Each scene shows the same named points in several views. A view is turned or mirrored, and shifted as a whole, has a little noise and may leave points out.

Scene 1
View 1
geko: [ -2 -16   5  -7  -6   0   6 -22  -4   7 -16   3   5   1   7  13  -2  -5
  -8 -11]
lalu: [  2  -9  -5   5   7  -6  -5 -21  -3  16 -21  -1   5  -1   3   5  -7  -4
  -8  -9]
pib: [ -4   3 -17   5  14 -19 -26   3   3  24 -27 -18  15   1  -3  -2 -28  -4
   6 -34]
lik: [-10 -18   0 -13  -7   4 -15   4  13   5  -4  -2   6  10   6 -11  -8   1
   7 -23]
liba: [-13 -11  -1 -16  -8  -8 -13   5   7   8 -13 -11  15   8   4   3 -17  -4
   9 -37]
Deni: [-17 -17  -2 -23 -11   0 -24  20  18   2  -1  -9  13  16   4 -14 -16   0
  17 -38]
kidar: [  9 -14   7   8   4  -3  19 -50 -16  13 -26   9  -2 -11   8  26   6  -8
 -25   9]
Pokaz: [ -8   5 -12  -2   8 -23 -19   2   0  22 -29 -22  20   0  -3  11 -33  -7
   6 -43]
ner: [ -5  -5 -12   1   7  -9 -21  -1   7  17 -20 -10  11   4   0  -5 -18  -2
   4 -25]
Menim: [-14 -13   7 -21 -14  -6  -1  -4   1   3 -12  -8  14   8   6  13 -12  -6
   4 -33]
vukad: [-20  -7   0 -26 -12 -14 -15  15   7   7 -14 -18  21  11   3   8 -26  -6
  15 -50]
Bez: [-14 -26   5 -23 -18  11 -14  10  18  -3   6   3   5  15  10 -17  -2   3
  10 -21]
gigal: [-11 -22   9 -20 -15   5  -1  -6   6  -1  -4   1   5   9   9   2  -1  -2
   1 -18]
telu: [-13 -33  21 -29 -28  16   9 -11   8 -11   7  12   1  13  15   2  10  -1
   0 -11]
View 2
geko: [-10   9  11 -23   5  18  -3 -11  -9  23   0  19  11  -8  -3 -18 -15 -12
   4  12]
Bez: [  0   6   4   0   4   7  21  24  -9  13   2   8  21  -6 -29 -16   4   8
 -17  19]
Pokaz: [  7  16 -11 -12 -12  10  -9  10 -26   0  12  -1  -2  30   6   7 -16 -32
  18  23]
lalu: [-15  10   3 -24  -3  24  -1 -17 -19  23   2  18   2   7  -7 -10  -9 -21
   8  15]
telu: [ -5   3  19 -10  16   7  10   8   4  22  -2  18  28 -30 -19 -31 -10  15
 -14  11]
pib: [  0  15 -13 -12 -16  16   0   7 -31   5  10   1  -5  34  -4   8  -7 -33
  14  24]
Menim: [ 10  10   2  -8   3   3  -3  18  -9   4   8   3  14   2  -1 -10 -18  -8
   4  18]
ner: [ -5  12  -6 -12 -10  17   7   5 -26  11   6   7   2  21 -11   0  -3 -22
   6  21]
liba: [  7  12  -3  -7  -2   5   2  19 -16   4   8   3  10  10  -6  -6 -12 -12
   3  20]
gigal: [ -3   7   9 -11   7   9   6   8  -7  17   2  13  18 -11 -13 -19  -8   0
  -6  13]
Deni: [  9   9  -6   4  -2   1  16  34 -16   1   8  -2  16  10 -21  -7   0   0
  -8  23]
kidar: [-26   9  19 -41   7  31 -15 -43  -8  37  -3  32   5 -14   6 -22 -23 -22
  13   6]
View 3
Pokaz: [-17  33  21 -17 -15   0  -6   7 -12 -10 -10 -14 -13 -46 -11   1   8 -26
  -6 -18]
pib: [-13  30  21 -16 -24  -7  -8   4  -6  -2 -13 -11 -20 -51  -9  -4   5 -21
 -13 -12]
lalu: [-11   3  -8   4 -13  -3  -1   1  12   0  -7  -7 -25 -31  -3 -17   4  -4
  -8 -12]
vukad: [  2  35  16 -25 -14  13  -7   2 -13 -20  -3 -14  10 -16  -5  11  14 -19
  -9  -6]
telu: [ 19  -4 -26   0 -10  17   3  -7  17 -15   6  -7   9  22  11  -9  13  12
 -13   6]
Bez: [ 24  14  -3 -14 -28   8  -7  -7  10  -8   1  -9   8   4  11  -5  10   4
 -26  16]
ner: [ -4  21  11 -11 -26  -4  -6   2   2  -1  -8 -10 -16 -36  -3  -8   5 -11
 -16  -5]
lik: [ 11  15   1 -11 -26   4  -7  -3   8  -6  -3  -8  -2 -12   5  -7   7  -2
 -21   7]
kidar: [-24 -22 -36  23   6   1  11   2  21  -2  -5  -5 -34 -24  -5 -30   4   5
   7 -26]
gigal: [  9   7 -12  -4 -14  11   0  -3   9 -11   1  -8   0  -1   4  -8  11   2
 -13   1]
Deni: [ 18  30  15 -23 -30   8  -9  -4  -2 -11  -3 -11  11  -8   5   4  11  -9
 -24  11]
liba: [  1  24   7 -16 -17   9  -5   2  -4 -12  -3 -12   0 -18  -3   1  10 -12
 -12  -5]
View 4
lik: [  6  11  -1  -3  13   3 -28 -11  15   4  -7 -15  -7   8   6 -25  -2  -2
   4   2]
Deni: [  8  24  -1 -11   7 -12 -20 -11  19   4  -7 -29 -13  -3  11 -38   6   9
   8   9]
geko: [ -2 -22  -5   1   8  19 -17 -14  -1 -11 -19  -8   9   1  14  -9  -2  -1
   0 -16]
gigal: [ -2  -8 -12  -1   1  10 -23  -9   7  -7 -18 -17  -8   2  13 -20   5   3
   3  -2]
vukad: [  8  15   7 -20   6 -18  -2 -18  11  -4 -10 -32   2 -23  16 -34  11  19
   9  -5]
telu: [ -9 -13 -24   6 -11  12 -29  -2   8 -11 -26 -17 -20   9  15 -23   9   5
   1   8]
pib: [ 19  15  27 -19  33  -5  -5 -26   8   6   3 -18  24 -13   7 -20  -7   2
   6 -20]
liba: [  7   7   5 -13  10  -6 -10 -17  10  -3  -9 -24   2 -11  13 -27   4   9
   6  -7]
ner: [ 13   9  16 -11  25   2 -15 -20   9   5  -2 -15  14  -3   7 -20  -7  -1
   4 -13]
Bez: [  1  11 -14  -1   1   1 -31  -5  17   2 -13 -20 -19  10  10 -31   4   3
   5  12]
lalu: [  7 -13   8  -1  21  19 -17 -18   0  -4 -10  -4  17   2   8  -8  -9  -6
   0 -21]
Menim: [  2   1  -2 -11   2  -5  -9 -16   7  -9 -16 -25   2 -15  15 -25   8  12
   5  -7]
kidar: [ -5 -48  -2   9  15  38 -16 -15 -14 -18 -23   6  25   3  13  10 -10  -9
  -6 -33]
Pokaz: [ 16  10  25 -21  25  -9   2 -27   5  -1  -2 -23  26 -23  12 -22  -3  10
   6 -23]

Which points are out of place in each view (at most two, in the order of its rows)? Write none if all are in place.
view 1 | Menim
view 2 | none
view 3 | none
view 4 | lik, telu

Scene 2
View 1
maf: [  6  14  -4   8 -24 -39  10  10  -8 -20 -21  14 -18  10  -1 -10  58 -20
 -18   1]
Ginum: [ -6  -1 -10  -6 -12  -9  -9  -1  22   2 -24  25  -6  18   5  -6  19 -25
 -15  18]
zutim: [ -6   6   1   4 -29  -5 -15   6   0   5 -19  15  -7   4  -2  12  23 -28
 -11   1]
nanav: [-15  -9   4 -14  -5  -4 -19 -17  28  -7 -33  24  -8  10  -4 -22   4 -21
   0   8]
vor: [ -6   3  -1   1 -21  -8 -11   3   8   2 -21  19  -8   8  -1   3  22 -25
 -11   7]
Soge: [-24  -8  27  -1 -30  24 -42 -10   2  15 -24  11  -3 -18 -20  19 -17 -32
  10 -16]
dufen: [ -6   2  -2  -3 -16 -16  -8  -3  12  -5 -25  21 -10  12   0  -9  26 -22
 -11   9]
suto: [-18 -15  17 -24   8 -26 -12 -38  29 -42 -47  23 -19   4 -16 -63  11  -8
  13  -4]
tosul: [-23 -11  24 -13 -10   2 -30 -26  16 -13 -35  17 -10  -8 -19 -21  -7 -21
  14 -12]
Tesu: [  2  12  -6   8 -27 -23   0  12  -4  -3 -16  16 -13  11   2   5  44 -25
 -18   5]
furen: [ -9   0  11  -3 -14 -23  -8 -11   5 -23 -32  15 -16   1 -10 -25  27 -18
   0  -7]
Gali: [ -4  10  -9  11 -41  15 -22  23   0  36  -6  17   2   9   6  50  14 -39
 -22  12]
loget: [ -9   2   3  -2 -22  -7 -15  -1   7   0 -23  17  -8   5  -3   0  18 -26
  -8   3]
View 2
loget: [ -2  13   5   3   7  24   6  16  -8  -1 -13  -3  -3   4   3  -1  12   1
 -10   8]
suto: [  5   7  28 -15  55  23  12 -53 -13   2  -1  -6 -30   8  32  -5   6   6
  26 -14]
zutim: [  0  13   4   8  -1  21   4  30 -10   2 -15  -4   3   5  -4  -2  10   0
 -15  14]
Gali: [-10  24 -18  13 -33  30   6  65  -2  -7 -18   2  15   1 -17   6  23  -7
 -34  21]
tosul: [-15  11  23 -19  19  13  10 -15 -10 -18  -1  13 -14  16   5  13  17  13
  12 -13]
dufen: [  6  15   4   7  15  30   7   9  -8   6 -14 -10  -7   0  10  -7   9  -7
  -7  10]
Soge: [-28  13  14 -17 -13   8   7  24  -7 -31  -1  27   3  23 -19  25  26  16
  -3  -8]
furen: [  6   3  21   1  29  16   6  -5 -15   9 -11 -10 -10   9   9  -8   1   6
   4   6]
Tesu: [  9   9   3  16   4  23   2  35 -12  15 -20 -15   4   1  -1 -13   2  -3
 -19  23]
nanav: [ -4  20   4  -6  19  32  13 -13  -5  -8  -7   2 -16   0  17   3  18  -4
   4  -5]
vor: [  1  15   1   5   6  26   6  19  -7   3 -15  -7  -2   2   3  -4  11  -3
 -12  12]
View 3
dufen: [ -1   2   9   1   8   3  12  27  -9   5  -3  27  -5  11 -28  -7  12  -4
   0   4]
zutim: [ -2   1  14   6   6  -5  10  33 -20   3  17  21   5   0 -29 -14 -12  -3
  -9   5]
tosul: [ -7   5 -24  -6 -18  17  13  -5  12  31  -9  10  -3   4 -11  -1  15   6
  16  22]
furen: [-15 -10   4   1  -1  15   0  13  -9   8  -8  20  -9  15 -34   8  20   2
  11  12]
Soge: [  0  12 -27  -2 -24   1  17   0   3  36  22   0  17 -18   0 -17 -23   9
   3  24]
Gali: [ 12  13  16   7   8 -23  22  43 -23   5  38  18  20 -16 -14 -35 -42  -6
 -24   2]
Tesu: [ -8  -8  27   8  14  -2   4  38 -27  -7  12  27  -1   8 -42  -5  -3  -3
  -8   1]
maf: [-18 -18  32   8  16   6  -5  36 -33 -11   2  27  -7  17 -53   8   9   0
  -3   1]
loget: [ -2   4   4   1   2   1  12  24 -10  11   5  20   1   4 -23  -9   0  -3
  -2   8]
nanav: [  5  10 -10  -6   0   9  19  15  10  19 -13  26  -9  12 -14 -10  24  -5
   7   9]
Ginum: [  6   6  11   0  13  -4  17  35  -9   3   2  30  -4   8 -23 -16   6  -9
  -7   1]
View 4
nanav: [ -1 -12  12 -18   1   9 -12  -5  -5  19   8   8   2  26 -17   2   0 -22
  12 -14]
suto: [ -4  18   4 -26   9   8  -1 -27   8  55   9   6 -12  45  -9  -3  26  -7
  51  -3]
Gali: [  1 -28  15  36  11   7 -37  12 -22 -30   1  24  13 -16 -17   6 -47 -10
 -38 -19]
maf: [-16  18   2  51  28  -2 -22 -26   5  16   2  35 -12   4 -13  -1 -14  31
  14 -12]
loget: [ -6  -3   8  17  13   6 -21 -11  -4   9   4  22  -1  11 -15   1 -14  -1
   2 -14]
tosul: [ 16   1   8 -19   5  17 -15  -6 -12  32   5  -4   0  22   6  -3   0 -28
  20   4]
Ginum: [-11 -13  10  15  11   1 -20  -7  -4   1   5  25   0  13 -26   5 -14   1
  -2 -21]
vor: [ -4  -6  10  19  12   6 -23  -7  -6   4   4  21   0   8 -15   2 -18  -1
  -1 -13]
zutim: [  1  -6   9  27  14   7 -27  -4 -10   1   0  21   2   0  -9   2 -25  -4
  -7  -9]
Tesu: [-12   4   6  44  22   0 -26 -15  -1   3   3  32  -4   0 -17   1 -21  18
  -1 -14]

Which points are out of place in each view (at most two, in the order of its rows)? Write none if all are in place.
view 1 | Ginum
view 2 | Tesu
view 3 | zutim
view 4 | nanav, loget
